The views of a scene show one set of named points, each view turned or mirrored, shifted and resized as a whole, with a little noise and some points left out.

Scene 1
View 1
romu: -33, 4, -16, 15, -18, 5, 9, -11, 12, 27
kited: -4, -2, -7, 11, -23, 3, 9, 12, 10, -10
Kiti: 12, 4, -21, 10, -15, 6, 3, 13, 12, -18
Kopu: -23, 0, -3, 15, -28, 4, 9, -7, 12, 1
ribap: 11, 6, -14, 2, 9, -5, 14, 51, -8, 29
mora: -2, 12, -25, 12, -4, 2, 6, 14, 5, 19
mapi: -12, 4, 15, 10, -15, -7, 19, 14, -9, 19
Datuv: 19, 3, 9, 5, -3, -8, 18, 39, -12, 0
sodud: -2, 6, -27, 10, -10, 5, 5, 14, 11, 5
ruti: -12, 3, 3, 9, -11, -3, 17, 22, -4, 22
sumak: -19, 8, -32, 13, -9, 5, 3, 5, 11, 30
Zon: 2, 22, 12, 18, -6, -11, 20, -4, -13, 20
View 2
ribap: 10, 3, 11, 4, 1, -6, 11, 26, -4, -5
kited: -1, -2, 15, -6, -9, -30, 12, -11, -9, 15
Datuv: 19, 2, 25, 4, 2, -17, 18, 10, -20, 7
Zon: 14, -17, 36, 2, 11, -13, 5, -9, 4, 8
sodud: -3, -6, 6, -10, -8, -19, 7, -8, -4, 1
Kopu: -8, -10, 22, -5, -6, -32, 7, -20, 5, 19
mora: -2, -9, 9, -6, -2, -13, 5, -3, 2, -2
ruti: -7, -3, 19, 3, -3, -22, 6, 8, 11, 10
sumak: -12, -13, 6, -9, -3, -15, 0, -4, 14, -2
romu: -14, -14, 20, -1, 3, -18, -3, -3, 26, 7
mapi: 5, -7, 34, 5, 5, -21, 7, 2, 5, 16
View 3
ruti: 25, -17, -5, 29, -15, 12, -7, -6, 12, 27
sodud: -2, -20, -5, 5, -3, 8, -16, -13, -18, 15
Datuv: 5, -23, -3, 36, 0, -15, 2, -32, -5, 58
Kopu: 11, -20, 3, 14, -37, 2, -33, 9, 0, -5
mora: 4, -10, -3, 8, 6, 16, -5, -8, -9, 14
Zon: 25, 9, 5, 28, -5, -9, 0, 17, 19, 15
sumak: 9, -15, -6, 0, 0, 35, -10, -1, -6, -1
mapi: 36, -15, -6, 36, -25, 19, -12, 2, 27, 19
Kiti: -14, -22, 3, 9, -12, -17, -24, -15, -24, 19
ribap: 18, -20, -15, 30, 17, 16, 15, -31, 3, 54
kited: 3, -25, 0, 17, -24, -11, -27, -10, -9, 19
romu: 21, -14, -4, 4, -20, 32, -23, 14, 6, -14
View 4
sumak: 33, 20, 12, -28, -8, 27, -13, 0, -8, -18
Kiti: -11, -32, 15, -8, 2, 54, 18, -35, -10, -27
Datuv: -22, -32, -2, -21, 10, -8, 36, -15, -13, -13
mapi: -4, 3, -16, -20, 14, -8, 6, 12, -14, 11
sodud: 13, -2, 11, -21, -2, 38, 2, -15, -10, -23
kited: 0, -17, -4, -12, 22, 39, 1, -4, -14, -11
mora: 14, 4, 14, -25, -12, 21, 4, -12, -7, -18
romu: 29, 30, -3, -22, 7, 32, -25, 17, -9, 3
ruti: 6, -3, -6, -27, 11, -5, 9, 7, -15, -7

Which points are out of place in each view (at most two, in the order of its rows)? Write - if all are in place.
view 1 -> -
view 2 -> ruti, romu
view 3 -> Datuv, mapi
view 4 -> Kiti
